A landscape with many valleys, sampled at points; each row gives a point and its height.
A ball rolls from a point to the lowest of its 2 nearest points, and stops where none of them is lower. Distance is the straight distance between rows; heights are no part of it.
(1609): [150  86 162 110 110 117 109 108  75 195 142 202 144 153 107 155 193 165
  96  82 104 174  99 136]  h=4.67
(2283): [169  96 154 126 174 155 138 125 134 124 170 106 104 112 137  92 145 116
 122 121 122 115 128 154]  h=2.16
(1761): [192 130 147 122 148 138 112  95  82 157 170 106 124 125  82  90 153 170
 144 135 115 120 145 129]  h=3.63
(1456): [130  97 152 119 138 164 111 106 110 152 125 136 177 136  82 174 163 125
  80  60 105  82 120 167]  h=5.40
(1512): [158  99 155 131 129 125 178 158 150 135 128 116 128  73 187  80 124 128
 123  89  84 134 100 111]  h=3.16
(648): [130 111 135 157 152 173 157 131 180  88 123 133  89 132 114 128 147  83
  91 115 158 128 134 165]  h=1.67
(439): [110 160 165 144 110 110 166  92 158 143  98 121 137 152 186 136  82  95
 136 147 127 151 152 102]  h=6.20
(533): [131 139 111 135  84 130 162 144 135 140 105 145 145  99 112  55 141 114
 146 108 120 130  77  78]  h=7.43
(87): [145 127 181 130 119 108  98 120 130 163 143  86 118  86 199 165 127 164
 146  64  56 129 127  77]  h=3.65
(296): [106 124  61 137  97 146 130 204 121  78 116 113 114 111  85 123 182 147
  99 104 149  96 103 149]  h=2.98
(355): [119 106 129 164 160 195 133 128 172  98 115 116  95 121 106 135 165 103
  78  94 157 107 134 162]  h=2.06
(1326): [ 58 159  99 154 183  58 116 121 108  95 122 127 116 134 195 123 109 136
 116 212 134 170 119 119]  h=6.57
(1616): [ 78 120  97 145 169 141  92 131 160  81 123 125  78 150 122 169 146  93
 102 176 176 146 126 155]  h=4.56
(2119): [122 119 123 103 124 142 121 151 119 139 152 132 128 146 129  93  99 127
 116 148 160  82 163 148]  h=5.41
(855): [130 117 107 140 120 135 122 139  98 116 128 124 107 122  69  81 203 123
  91 117 138 107  83 115]  h=3.66
(948): [156  73 161 114 156 153 132 145 133 129 164 136 123 105 153  85 144 111
 123 105  98 125  98 158]  h=2.47
(164): [139 157 163 168 140  87 170  76 141 117 109  98  95 135 187 169  81 142
 163 141 112 171 166 109]  h=3.54
(382): [ 62 119  52 128 101 129 130 144 142 111 101 114 120 148 125 207 135 137
  95 131 157  89 143 189]  h=5.22
(166): [117 151 102 112 123  93  90  84 148 127 105  92 135  87 143 116  77 136
 172 185 144 156 102  94]  h=6.89
(2266): [200 163 146 139 113 124 115  85  81 160 138 134 137 138  55 127 169 169
 163 141 110 157 129  83]  h=2.42
(274): [ 55 180 126 161 165  57  93 100  96 115 102 120 133 137 195 134  90 143
 129 190 132 173 129 111]  h=6.67
(2038): [126 105 150 132 149 181  99 109 126 130 126 110 152 142  90 178 156 113
  82  77 130  64 130 163]  h=5.66
(1431): [150 149 121 119  94 124  93 106  69 183 136 138 150 135  55 101 166 162
 106 135 130 110 125  95]  h=2.92
(143): [ 94 180 149 175 159  70 105  83 101  98  84 108 124 134 197 144  75 134
 129 168 142 172 132 120]  h=6.76
(1313): [169 178 184 155 135 105 130  86 124  93  92 111 167 151 162 180  71 115
 167 157 118 141 144  95]  h=2.63
(1219): [149 121 106 136 129 149 138 104 133 127 147 109  88  96  79  83 152 139
 106 139 141 125 142 161]  h=5.90
(1870): [170  94 173 120 134 120 121  98  80 192 153 160 134 150  87 169 205 163
  88  86  91 156 123 124]  h=4.82
(1042): [181 131 154 107 122 141 108 107  90 192 165 129 147 125  94  85 145 166
 140 131 107 122 139 107]  h=3.40
(2083): [ 96 130 101 126 145 121 175 203 147  69 110 160 137 151 163  79 104 117
 114 138 164 128 144 135]  h=5.50
(1063): [ 77  96  82 134 148 173 118 176 136 120 113  97 137 142 155 175 159 162
  98  77 143  52 145 180]  h=3.56
(741): [ 99 119  62 124  77 128 137 132 129 123  99 146 113  86  54 104 138 145
 102 116 143 126 125 155]  h=7.44
(2281): [170 181 188 158 124 105 116 106 130 132 100  76 122 128 191 180  82 166
 159  92 107 132 161  94]  h=3.14
(1474): [188 156 161 109 120 130 108 108 102 209 157 131 171 133 114  98 158 177
 164 128  94 138 128  75]  h=3.69
(1579): [115 123  74 124 102 140 138 216 127  67 125 132 122 117 101  97 150 121
 117 117 154 101 104 126]  h=2.52
(2074): [160 110 162 124 114 150 133 122  97 168 149 150 133 126  82 116 153 107
 119  94 112 119 108 118]  h=4.71
(1460): [133 125 108 125 107 138 111  81 135 124 126 128 107 104  58 156 121 109
 112 148 143 142 133 152]  h=2.71
(821): [ 98 102 117 108 160 106 101 114 149 104 122 133  95 115 103 151  99  90
 128 189 169 182 110 133]  h=2.68
(2101): [119 149 137 167 195  78 154  70 128  99 126 127  97 147 172 130  97 143
 154 183 132 197 142 147]  h=3.22
(68): [ 96 123 112 144 157 112 141 130 164  66 116 141 104 135 149 128 118  68
 108 188 158 155 107 126]  h=1.79
(1367): [106 131 150 111 128 106 120  84 157 137 108 139 133 136 122 155  72  97
 157 189 143 199 130 109]  h=4.15
(250): [148 193 134 132 102 108 121  71 165 157 102  73 145 112 171 132  93 146
 161 127 122 136 143  99]  h=4.97
(450): [117 121  93 138  85 130 127 121 133 111 114 144 107  88  58  95 153  96
 116 141 137 149  77 108]  h=2.07
(1098): [149 129 135 136 127 130 158 109 146 122 133 123 113 115 140  96 103  92
 133 150 137 125 136 120]  h=3.95
(2014): [122 120 117 104 104 140 134 162 123 142 134 141 141 123 127  73  98 120
 133 127 145  89 135 125]  h=5.69
(1081): [149  82 164 114 132 134 129 140 106 145 153 148 144 105 160  83 144 112
 136  99  77 132  71 123]  h=2.72
(671): [118  71 141 121 124 134 118 120  79 149 119 194 139 135 105 143 191 143
 110  33  88 170  87 177]  h=5.67
(2226): [116 136 129 106  96 140 150 139 147 159 113 142 153 136 146  78  77 114
 147 126 147 104 144 115]  h=5.94
(64): [109 125  86 128 107 136 131  80 123 131 115 115 153 120  64 166 148 138
  82 107 127  78 135 162]  h=3.37
(1175): [133 130 147 111  90 135 162 135 156 199 130 140 154 112 151  96 126 134
 175  67  91 129 104  90]  h=6.35
(861): [160 149 136 129  72 146 134  95 131 167 134 146 135 117  66 128 124 108
 146 132 115 140 126  92]  h=1.58
(802): [100 147 164 148 133 109 169 107 135 127 112 136 137 161 183 118  85  86
 119 164 136 140 152 119]  h=6.05
(1493): [183 176 132 139  99 118 125  74 142 148 130 113 143 111  93 149 126 168
 216 145  89 167 118  67]  h=1.92
(238): [159 119 167 121 157 174  85 113 117 125 146 116 150 148  88 176 141 109
  91 106 132  81 151 158]  h=5.93
(1793): [138 135 130 119 111 132 102 138 100 115 147 118 151 131 128 113 105  84
 137 155 137  68 105  88]  h=2.43
(2002): [173 189 185 159 128 102 122  95 126 108  85  91 154 142 178 184  72 147
 165 123 114 136 153  95]  h=2.89
(1359): [127 112 108 126 125 143 148 204 133  68 128 135 141 109 125  78 138  99
 117 113 142  93  86 111]  h=2.08
(1758): [170 136 156 129 129 124 153  97 135 147 139  97 127 105 165 110  99 119
 149 131 110 120 138 102]  h=3.70
(1764): [172 168 149 130 116 102 113  78 159 115  90 112 156 114 124 181  74 153
 211 157 111 178 109  95]  h=1.88
(803): [142 122  99 141 124 143 142 159 135  85 138 118 110 100  83  61 181 127
  97 142 137 120  89 120]  h=3.88
(1225): [108 102 122 114 128 142 120 117  93 145 116 141 197 139  80 172 160 139
  85  59 111  65 114 155]  h=5.15
(1520): [ 63 141  77 156 149 135 120 182 139 104 139 136  78 185 158 165 167 132
  89 175 166 129 151 178]  h=2.09
(1914): [118 130  93 137 154 123 123 156 140  72 149 110  99 133 154 109 129 104
 113 185 162 100 126 131]  h=4.80
(1129): [169 112 178 126 110 131 141 120 101 183 162 152 138 132 111 123 160 114
 146  98  86 142  95  74]  h=4.51
(1469): [193 154 147 134 133 147 102  90  96 134 134 125 155 128  45 166 152 144
 117 127 114 117 157 136]  h=5.31
(1547): [144 151 150 170 172  91 173  84 133 105 120 101  89 127 194 125  93 137
 143 158 126 167 160 132]  h=3.39
(1986): [ 84 143 131 158 218  87 127  86 115  87 137 141 107 162 145 140 112 129
 153 196 139 194 124 152]  h=3.04
(2158): [103 132 111 109  68 137 117 119 149 133 109 160 134 124  81 129  83  91
 136 152 154 134 126 120]  h=3.71
(1100): [116  96 116 123 115 128 149 127  81 159 104 157 148 122  67 111 174 148
  95  43 120 117 112 150]  h=5.01
(999): [142 146 103 119 137 102  98  78 128 108 128 104 123 102 125 111  77 157
 180 197 147 152 117 116]  h=6.78
(1867): [134 155 179 129  94 125 166 107 168 157 109 123 151 154 175 155  83  94
 149 123 111 136 156  89]  h=6.36
(1147): [138 118 172 114 100 107 111 122 111 203 150 175 175 142 176 132 168 141
 158  88  78 164  61  61]  h=4.29
(141): [125 121 115 116 104 131 148 178 105 144 105 163 160 110 112  44 147 126
 156  70 123 136  79  80]  h=7.53
(1169): [210 151 175 127 134 136 140 108 130 135 146 117 146 133 120 156 101 133
 180 137  93 130 163  92]  h=3.10
(570): [183 138 159 138 130 120 141  94 108 154 147  93 136 105 144 110 125 134
 165 120  91 122 118  80]  h=3.91
(360): [ 72 116  81 135 161 130 111 161 174  78 125 139  79 139 122 153 148 112
  85 180 173 164 119 162]  h=4.74
(998): [190 114 160 136 170 156 133  98 120 124 169  99  99 129 110 125 138 124
 144 124 126 120 145 151]  h=1.86
(950): [108 126  72 117  82 138 146 158 112 132  98 152 125  95  60  75 137 150
 122  92 146 120 139 141]  h=7.56
(2245): [126 111 113 130 150 163 173 186 166  74 112 150 116 121 104  91 132 130
  93  83 162 138 147 170]  h=5.78
(1113): [111 161 106 131  85 115 140 115 168 138  86 110 148  97 167  81  95 116
 139 132 134 117 104  93]  h=7.17
(649): [150  63 174 124 133 132 130 129 103 156 164 172 104 138 121 130 200 113
 125  81  73 164  72 120]  h=5.83
(187): [151 101 180  85 116 158 127 144 135 172 145 167 165 152 140 124  82 120
 139 109 111 125 164 148]  h=6.19
(1312): [100 117  72 137 101 136 123 168 105 100 110 120 114 115  68 107 201 141
  85 101 138  95  95 136]  h=3.36
(1405): [109 132 136 158 182 104 140  94 150  65 119 129 100 143 158 141 112  67
 124 183 149 168 112 130]  h=1.98
(946): [140 129 148 127 109 111 128 129  97 175 122 135 162 117 157  66 157 120
 138  95 104 123  55  59]  h=4.63
(1136): [117 142 104 121 169  85  94  96 115  92 131 113 116 136 143 130  76 153
 170 212 162 153 126 132]  h=6.66
(1795): [109 125 118 143 155 143 105 102 152  86 132 123  89 148 106 155 126  84
 114 170 171 135 137 155]  h=4.35
(1104): [160 117 158 140 142 116 175 128 152 133 126 102 115  90 199  99 105 117
 118 113 106 127 132 112]  h=3.42
(879): [108 115  75 132 162 134  87 103 154  93 131 102  72  99  88 144 143 142
 110 174 170 147 133 173]  h=6.23
(111): [135 160 132 118 134 115 116 107 122 136 136 105 150 147 170  98  78 141
 145 181 147  98 166 110]  h=5.76
(345): [170 164 157 109 110 116 124 103 137 217 157 114 174 129 144 120 167 175
 174 103  77 138 119  59]  h=4.03
(1202): [133 167 168 160 134  81 153  74 149 112  95 107 115 143 169 195  73 163
 188 154 109 195 154 108]  h=3.72
(227): [133 115 137 119 129 128 113 163  99 106 146 118 151 118 148  92 123  80
 125 128 127  66  84  96]  h=1.99
(1373): [ 67 125  66 111  81 115 128 191 125 105 109 157 101 152 123 151 110 118
 125 162 174 127 146 163]  h=3.94
(307): [104 148 169 138 106 113 171 136 171 155  78 116 138 130 219 116  88 113
 123  81 125 138 143 112]  h=6.11
(724): [ 93 140 163 126 168  77 113  83 130 121 100 127 146 143 146 166  68 118
 166 192 142 210 118 110]  h=4.08
(771): [115 141  84 115  89 124 118 116 145 137 127 123 121  95 114  74 106 128
 146 175 142 125 117 105]  h=7.14
(1828): [123 118 124 119 132 129 175 189 145  97 101 152 151 122 164  67  89 106
 131 104 146 121 129 122]  h=5.73
(2221): [ 98 127 101 116 187  90  86 113 114  98 142 126  98 153 122 149 100 153
 156 216 173 169 136 151]  h=6.54
(955): [145 118 132 110 118 121  97 111  58 187 141 144 147 146  75 102 182 170
  85 110 129 106 116 118]  h=3.23
(1143): [111 136  49 131  85 142 129 220 127  87 124 103 103 122 121 149 171 149
 107 124 158 100 117 175]  h=3.21
(524): [117 178 185 150 119 100 148 101 159 160 102  86 117 150 212 164  96 142
 130 105 111 152 186 102]  h=6.43
(1775): [130 138 110 131 168 118 110 139 114  86 161 101 109 153 164 118 114 113
 130 188 165  85 146 130]  h=5.02
(1683): [152 124 145 127 185 134 106 127 107  94 164  97 129 146 158 111 110 109
 133 160 151  77 139 134]  h=5.29
(1060): [143 104 137 144 146 160 193 158 183  93 129 145  92 121 121 100 135  96
 102 109 146 147 139 162]  h=1.33
(900): [100 116 101 128  95 149 129 146 123 104 108 145 123 124  71 141 131  92
 102  94 153  90 123 152]  h=3.13
(1807): [170 177 136 132  80 121 135  77 161 165 133 116 146 113 104 154 132 132
 196 134  91 157 113  53]  h=1.65
(69): [ 70 133  90 154 159 152 116 153 145 104 131 125  85 179 144 154 155 133
  79 153 173 102 173 181]  h=1.62
(970): [136 143 176 136 163 109 125 114 107 118 120 103 152 150 207 123  77 101
 118 145 134 101 145 113]  h=5.79
(1679): [142 138 139 108  86 145 155 127 156 188 127 143 156 127 133  91 103 119
 166  97 119 116 128  99]  h=6.18
(747): [119  93 131  92 140 157  85 151 107 144 155 129 145 142 113 137 128 148
  89 109 138  63 157 186]  h=5.47
(76): [ 89 115  69 123 108 135 139 111 122 127 114 106 163 131  86 173 152 152
  93 102 128  52 133 164]  h=3.92
(492): [188 102 159 147 152 132 164 107 115 132 174  98  79 113 106 119 173 127
 159 111  88 141 117 101]  h=1.30
(1786): [ 96 127  51 111 111 132 151 202 121  73  89 140 124 115  91 121 124 142
 120  85 165 124 171 162]  h=8.12
(1076): [132 125  81 142 145 141  99 105 140  88 140  96  78  90  77 108 163 142
 115 164 153 133 123 156]  h=6.08
(1586): [187 174 164 133 119 121 142  98 156 143 121 103 150 129 144 171  94 153
 194 130  89 133 162  76]  h=2.73
(1421): [104 120  70  94 109 137 129 222  94  99 107 139 133 121 103 109 118 136
 139  77 157 100 162 150]  h=7.96
(272): [125 141 153 156 156  93 139  77 136  82 106 116 113 130 161 159  83  78
 145 173 138 173 116 116]  h=2.15
(1415): [134  96 145  89 123 157  98 142 100 157 142 153 163 135  95 134 118 140
  94  91 122  82 151 177]  h=5.75
(253): [135  63 159 123 127 149 123 136 104 151 151 176 113 126 112 121 190 129
 116  62  80 161  85 164]  h=5.77
(2164): [103 152  91 116  99 103 112 103 157 129 106 110 135  90 152  93  88 119
 149 181 143 135 105  94]  h=7.01
(2068): [144 108 109 130 140 156 160 142 155 126 139 125  91 100 100  73 149 148
  90 117 147 124 154 177]  h=5.74
(420): [174 144 157 112 125 147 109 112 116 137 145 128 152 142  97 127 100 114
 137 156 132 102 159 118]  h=5.72
(353): [175 110 156 155 135 124 183 111 141 118 153  96  86  94 138 129 139  99
 153 113  81 134 116  87]  h=1.03
(1508): [170 117 173  93 108 144 132 126 143 205 171 140 150 121 139 127 126 160
 166 109  67 133 147  96]  h=3.79
(458): [132 138 164  97  91 132 144 132 172 201 139 132 174 126 174 142 118 133
 171  63  76 119 116  87]  h=6.55
(184): [134 107 137 129 114 143 135 126  91 158 127 150 132 127  66 114 173 121
  95  72 124 113 105 136]  h=4.86
(1280): [194 187 155 145 116 109 138 104 165 125 103 107 155 124 134 186 101 191
 215 130  82 136 154  81]  h=2.38
(866): [166 138 175 134 185 119 122 106 101  99 143 100 146 151 177 127  84 114
 140 154 138  98 148 125]  h=5.57
(1045): [ 63 101 103 104 183  84 104 155 137 120 129 134  94 133 125 147 118 109
 115 205 170 187 113 128]  h=2.49
(1842): [166 108 138 123 158 150 103 103  89 153 166 100 111 120  83  90 174 162
 110 118 123 106 140 158]  h=3.86
(952): [ 95  98  80 118 134 153 121 195 102  98 105 119 143 116 104 138 168 148
 109  48 138  79 127 168]  h=4.79
(226): [153  75 177 119 122 111 117 114  96 160 180 180 121 145 154 148 187 131
 147 109  55 170  76  86]  h=5.96
(1553): [ 98 186 132 132 130  96 116  87 131 140 108 105 158 155 191 115  75 143
 139 186 146 132 163 109]  h=5.42
(377): [115 100 125 108 127 153 148 156 127 135 116 155 123 135 103 112 105 122
 102  85 156 105 168 183]  h=4.81
(1066): [144  82 154 121 125 127 152 165 133 130 131 147 143  81 186  79 135 132
 136  78  66 151  73 125]  h=2.94
(202): [ 76 119  72 155 145 168 122 173 152 112 114 100  98 154 160 175 162 156
  79 121 167  75 160 180]  h=2.50
(453): [ 88 152 132 167 209 130 123 106 125  92 155 136  99 194 151 132 140 111
 120 185 155 141 162 160]  h=2.60
(510): [140 117 130 137 167 167 112  91 135 136 145  96 107 132 101 142 146 150
  91 115 148  90 176 186]  h=4.43
(1762): [142 135 161 115 101 115 117 123 103 205 134 154 184 138 151  94 160 132
 154  91 103 136  63  58]  h=4.47
(958): [129 155 123 136  86 123 151 119 152 152 102 109 151  89 158  74 117 112
 144 107 115 113  89  80]  h=7.30
(928): [ 75 123  41 122  97 122 144 175 126 107 100 115 120 139 125 176 137 154
 105 113 156  87 161 194]  h=5.56
(810): [114 128  74 143 139 145 112 173 165  56 146 107  90 115 124 128 162 112
 100 177 166 118 103 138]  h=4.49
(1109): [ 81 137  55 137 110 127 122 200 137 107 125 124  80 160 156 176 158 138
  98 165 169 128 140 193]  h=2.44
(966): [136 132 117 139  72 140 144 103 121 159 121 153 114 104  55 107 145 102
 128 116 124 145 103 104]  h=1.85
(177): [106 121  94 122 184 114  81  97 135  97 137 118  82 139 100 158 115 149
 132 192 179 167 147 172]  h=6.41
(14): [ 77 121  70 115  98 123  95 118 136 115 112 104 128 135  97 226 134 127
  94 153 146  95 130 168]  h=4.78
(1617): [ 84 144 138 152 152 101 175 143 135 106 110 147 137 152 198  89  97  98
  99 159 142 128 145 127]  h=6.21
(1658): [ 90 104  90 125 128 154 124 125 113 135 118 101 173 142 104 175 166 155
  94  77 119  39 122 157]  h=4.55
(947): [135  91 151 106  87 142 106 124  98 173 162 209 152 134 148 107 153 153
 160  91  61 171  95 146]  h=4.41
(1533): [140  94 161  90 103 143 126 132 145 194 170 157 149 112 173 114 116 160
 171  96  58 142 127 124]  h=4.09
(1012): [ 82 123  68 141 139 143 132 162 181  77 115 136  86 128 113 138 149 140
  71 149 174 141 141 180]  h=5.00
(540): [132 104 135 117 127 132 133 177 111 106 126 137 156 103 147  71 128  94
 125  99 118  91  72 102]  h=1.59
(1694): [146 136 189 109 102 126 153 126 165 176 126 122 159 141 189 158  87 110
 150  89  87 121 146  86]  h=6.59
(1019): [130 114 170 110  95 114 111 121 129 192 154 156 170 117 189 142 151 150
 166  79  45 149  78  79]  h=4.12
(1546): [ 61 136  76 136 138 103 141 212 146  68 133 154 105 165 167 148 142 103
 107 195 156 164 103 142]  h=1.81
(635): [167  99 154 147 130 140 196 139 154 116 148 119  94  97 133 105 152  92
 129 102  92 138 101 102]  h=0.78
(163): [109 104  93  99 117 138 116 207  75 116 113 154 146 112  91  85 141 137
 135  66 137 100 124 134]  h=7.77
(44): [160 153 170 152 139 109 144  81 130  95 112 111 134 139 156 163  77  83
 156 155 124 141 132  99]  h=2.37
(470): [ 58 119  83 102  92 105 103 153 124 128 118 150 109 156 109 180 105 124
 108 182 167 139 153 166]  h=4.16
(483): [104 139 144 137 116 118 186 155 161 122  75 143 147 131 194  88  80  96
 127 105 137 133 131 111]  h=5.95
(2229): [ 96 128  95 114  74 140 124 143 125 117 103 160 129 129  71 137  98  96
 118 116 157 103 139 141]  h=3.41
(131): [138  72 150  93 112 155 126 146 117 162 151 180 139 114 130 100 117 143
 150  72  90 146 135 181]  h=4.42
(1289): [135  85 153  93  99 151 121 136 120 175 158 184 150 116 155  95 119 149
 165  86  69 152 110 150]  h=4.28
(1275): [ 92 117 104 126 122 140 154 154 141 111 108 159 109 147 108 111 109 114
 101 125 175 119 171 176]  h=5.04
(311): [136 118 128 105 141 152  98 139 111 133 161 121 129 153 111 126 117 133
 101 145 156  73 171 162]  h=5.09
(865): [101  72 124 121 152 149 108 127  93 125  97 165 162 130 108 141 198 141
 103  19 100 134  81 178]  h=5.55
(1278): [114 157 175 136 113 107 152 116 166 175  99  94 123 134 222 134  96 137
 122  90 115 136 166 112]  h=6.27
(991): [148  91 168 105 104 133 102 123  84 195 160 195 152 143 122 118 169 150
 132  98  85 165  94 121]  h=4.54
(1256): [107 125  73 112  82 129 114 122 134 140 122 136 106  94  76  97 118 146
 117 163 154 127 136 146]  h=7.31
(1992): [ 64 147 123 164 216 116 110 103 121  95 156 150  97 182 126 148 143 115
 128 195 146 177 143 164]  h=2.82
(1293): [ 96 119  63 138 124 150 143 163 166  79 105 132 101 108  90 123 146 147
  79 121 167 122 141 182]  h=5.25
(766): [115 160 174 149 162  74 136  77 132 114  93 130 145 152 154 185  67 152
 184 178 120 215 129 121]  h=3.93
(441): [147  95 141 122 167 166  97 103 109 153 157  97 121 121  96 119 171 163
  87  97 123  94 145 183]  h=4.11
(1094): [119 108  91 120 113 123 115 122 155  96 121 131  99  72  77 106 134  98
 122 171 145 165  81 120]  h=2.26
(271): [153 128 142 119 170 158  96 109 120 124 157 110 119 158 106 139 120 141
 107 147 159  93 185 173]  h=4.77
(1812): [130 138 112 113 101 134  92 161  95 108 157 113 132 146 120 141 117  94
 135 170 148  61 122 109]  h=2.87
(432): [158 101 173  89 120 163 106 138 117 168 145 169 170 137  99 146 108 128
 107 100 109 108 159 162]  h=5.97
(932): [ 32 120 103 114 178  70 118 181 117 136 146 151 110 145 146 145 127 112
 119 210 140 192 104 118]  h=2.28
(279): [214 145 166 137 147 142 116 100  88 148 139 131 146 132  44 177 180 163
 128 110  92 132 156 130]  h=5.13
(1093): [ 80 130  82 126 138 132 161 205 142  80 116 166 110 163 132 104 121 130
 106 136 175 131 166 167]  h=5.28
(2152): [137 103 184 104 141 137 155 136 137 157 139 145 150 158 180 110  79 107
 131 127 119 121 161 143]  h=6.42
(818): [197 117 161 145 162 139 157  96 123 113 174  94  86 123 109 143 134 139
 178 124 103 134 145 127]  h=1.57
(1585): [ 76 130  93 141 137 111 148 183 159  53 117 155 117 149 158 127 122  85
 102 180 161 142 107 129]  h=1.52
(1880): [104 133  52 140  97 146 111 194 138 103 126  99  85 133 140 175 167 136
 100 147 163 100 124 183]  h=2.81
(337): [ 99  94  93 117 136 137 135 157  85 121  94 140 155 115  78 117 177 148
 102  34 126  99 114 156]  h=5.17
(312): [111 129 124  95  94 125 103  93 162 150 108 146 132 118  92 143  77 102
 147 181 148 174 127 111]  h=3.96
(585): [ 69 156 107 158 159  83 165 168 129  83 119 144 131 151 208  94 113 119
  83 179 141 130 135 120]  h=6.33
(738): [130 126 111 131  93 143 128  83 122 139 120 132 127 109  51 149 137 120
  90 115 129 113 136 154]  h=2.96
(919): [179 148 147 126 128 153 102  97 105 123 146 123 138 132  61 147 128 119
 130 143 131 106 149 129]  h=5.49
(2291): [173 159 136 132 106 119 106  88  75 181 135 141 139 145  64 103 176 152
 132 140 131 146 113  71]  h=2.64
(2025): [ 99 111 112 145 119 170 127 146 136  92  97 133 125 128  80 156 156  89
  91  71 150  80 111 157]  h=2.76
(1231): [ 97  77  99 114 160 143 113 161  87 105  90 145 160 118 100 118 195 155
 102  22 110 128  97 166]  h=5.38
(2258): [151 184 149 128  97 110 131  93 173 180 120  69 134 110 180 141 117 154
 156  89  98 122 144  88]  h=4.70
(1875): [119 111  89 137 134 158 162 154 162  96 110 129 107 105  85  98 152 149
  77  93 155 117 147 182]  h=5.51
(1662): [ 92 138 132 153 192 157 109 119 135 104 149 124  95 193 135 152 143 115
  94 159 174 111 182 172]  h=2.21
(1728): [159 119 177 128 109 117 146 115 119 179 161 127 135 117 141 146 155 129
 164  91  62 134 103  44]  h=4.31
(596): [174 164 146 123  84 141 126  86 147 153 131 134 148 121  90 148 103 106
 170 150 112 148 134  81]  h=1.25
(2306): [117 156 121 156 154  89 132 114 127  88 106  97 116 112 199 101  92 112
 107 174 149 122 131 111]  h=6.95
(1484): [ 83 117  80 109  98 122  97 114 131 114 120 128 113 130  86 186 115 123
  96 165 162 117 144 166]  h=4.44
(518): [113 115 110  99 107 133 118 189  78 142 111 172 166 119 101  64 141 128
 159  63 130 125  95  99]  h=7.62
(1858): [134  77 151 102 132 161 146 156 130 146 134 163 126 125 118 108 110 120
 123  69 126 126 151 183]  h=4.60
(1838): [160 177 157 115 105 109 122 101 154 198 139  82 165 110 169 141 140 166
 164  80  78 118 124  78]  h=4.40
(2212): [170 162 150 113 138 133 112 103 123 130 136 120 157 151 130 123  83 139
 155 181 140 114 177 115]  h=6.00
(1879): [165  96 148 144 146 157 194 157 172 104 144 129  95 103 128  95 145  98
 113 102 114 142 115 137]  h=1.04
(2000): [178 142 168 144 124 108 145 100 116 157 145  90 124 103 154 141 135 141
 172  93  70 126 112  53]  h=4.10
(1906): [ 48 125  76 124 150  88 124 204 132 106 146 155 100 161 159 155 148 116
 110 206 147 183 106 146]  h=2.04
(289): [170 162 147 122 111 122 110  76 150 121 110 123 152 118 103 171  81 116
 194 172 116 170 120  88]  h=1.63
(1995): [118 104 102 111 128 120  92  99 145 114 126 123  93  84  66 142 114 105
 125 172 155 167 102 134]  h=2.46
(124): [ 97 132  77 114  86 126 124 191 119 105 131 138 108 147 132 127 113 115
 126 164 167  90 140 145]  h=3.67
(1741): [170 161 187 147 126 109 103 114 126 149 118  67 114 102 193 166 102 168
 156  69  93 123 148  87]  h=3.38
(1822): [125 140 155 131 134 111 127 133 113 110 113 108 156 133 194 118  80  83
 114 140 139  80 121  95]  h=6.01
(749): [196 123 174 125 139 130 115 104  77 180 159 142 137 141  65 159 189 161
 117 105  91 149 138 112]  h=4.96
(538): [113 124  94 110  83 137 110 198  98 113 144 129 121 145 123 133 122  98
 129 141 157  64 120 132]  h=3.33
(1403): [113 170 148 172 147  87 132 101 122 105  84  98 114 118 210 118  87 111
 100 152 144 144 144 111]  h=6.86
(444): [196 132 178 110 130 140 130 121 131 174 164 127 154 125 130 152 122 149
 172 121  72 133 157  84]  h=3.45
(2118): [128 123  88 148 140 162 123 174 161  59 146 103 100 105 104  97 177 129
  90 149 152 110 100 135]  h=4.19
(1325): [ 90 105  72 131 133 164 122 201 123 100 104  97 135 128 133 165 170 155
 107  64 144  65 130 171]  h=4.27
(825): [124 190 133 128 116  97 112  68 153 138  95  90 152 131 176 127  74 146
 159 167 142 147 146 104]  h=5.18
(2285): [204 172 142 140 112 129 124  87 112 152 142 125 143 122  73 131 135 172
 193 149 100 154 135  84]  h=2.18
(2114): [144 105 175 120 110 114 111 115 126 171 151 119 143  92 205 137 131 150
 151  82  43 137  97  95]  h=3.90
(122): [147 131 134 137 144 135 136  89 144 103 141 122  96 131 116 127 106  95
 137 170 153 137 146 140]  h=4.14
(1720): [ 74 150  82 147 170  75 138 159 138  75 136 135 108 141 191 113 127 130
  94 213 142 157 120 122]  h=6.46

Two balls start at each pair of points below. Name the first point that both come to, or write never.
(1202) / (1403): never
(1066) / (2114): never
(1679) / (187): (311)
(1225) / (955): (596)
(821) / (312): never

Where does a ball stop that starts at each point below?
(1367): (635)
(458): (1042)
(946): (1585)
(724): (69)
(143): (802)
(1104): (635)
(2038): (596)
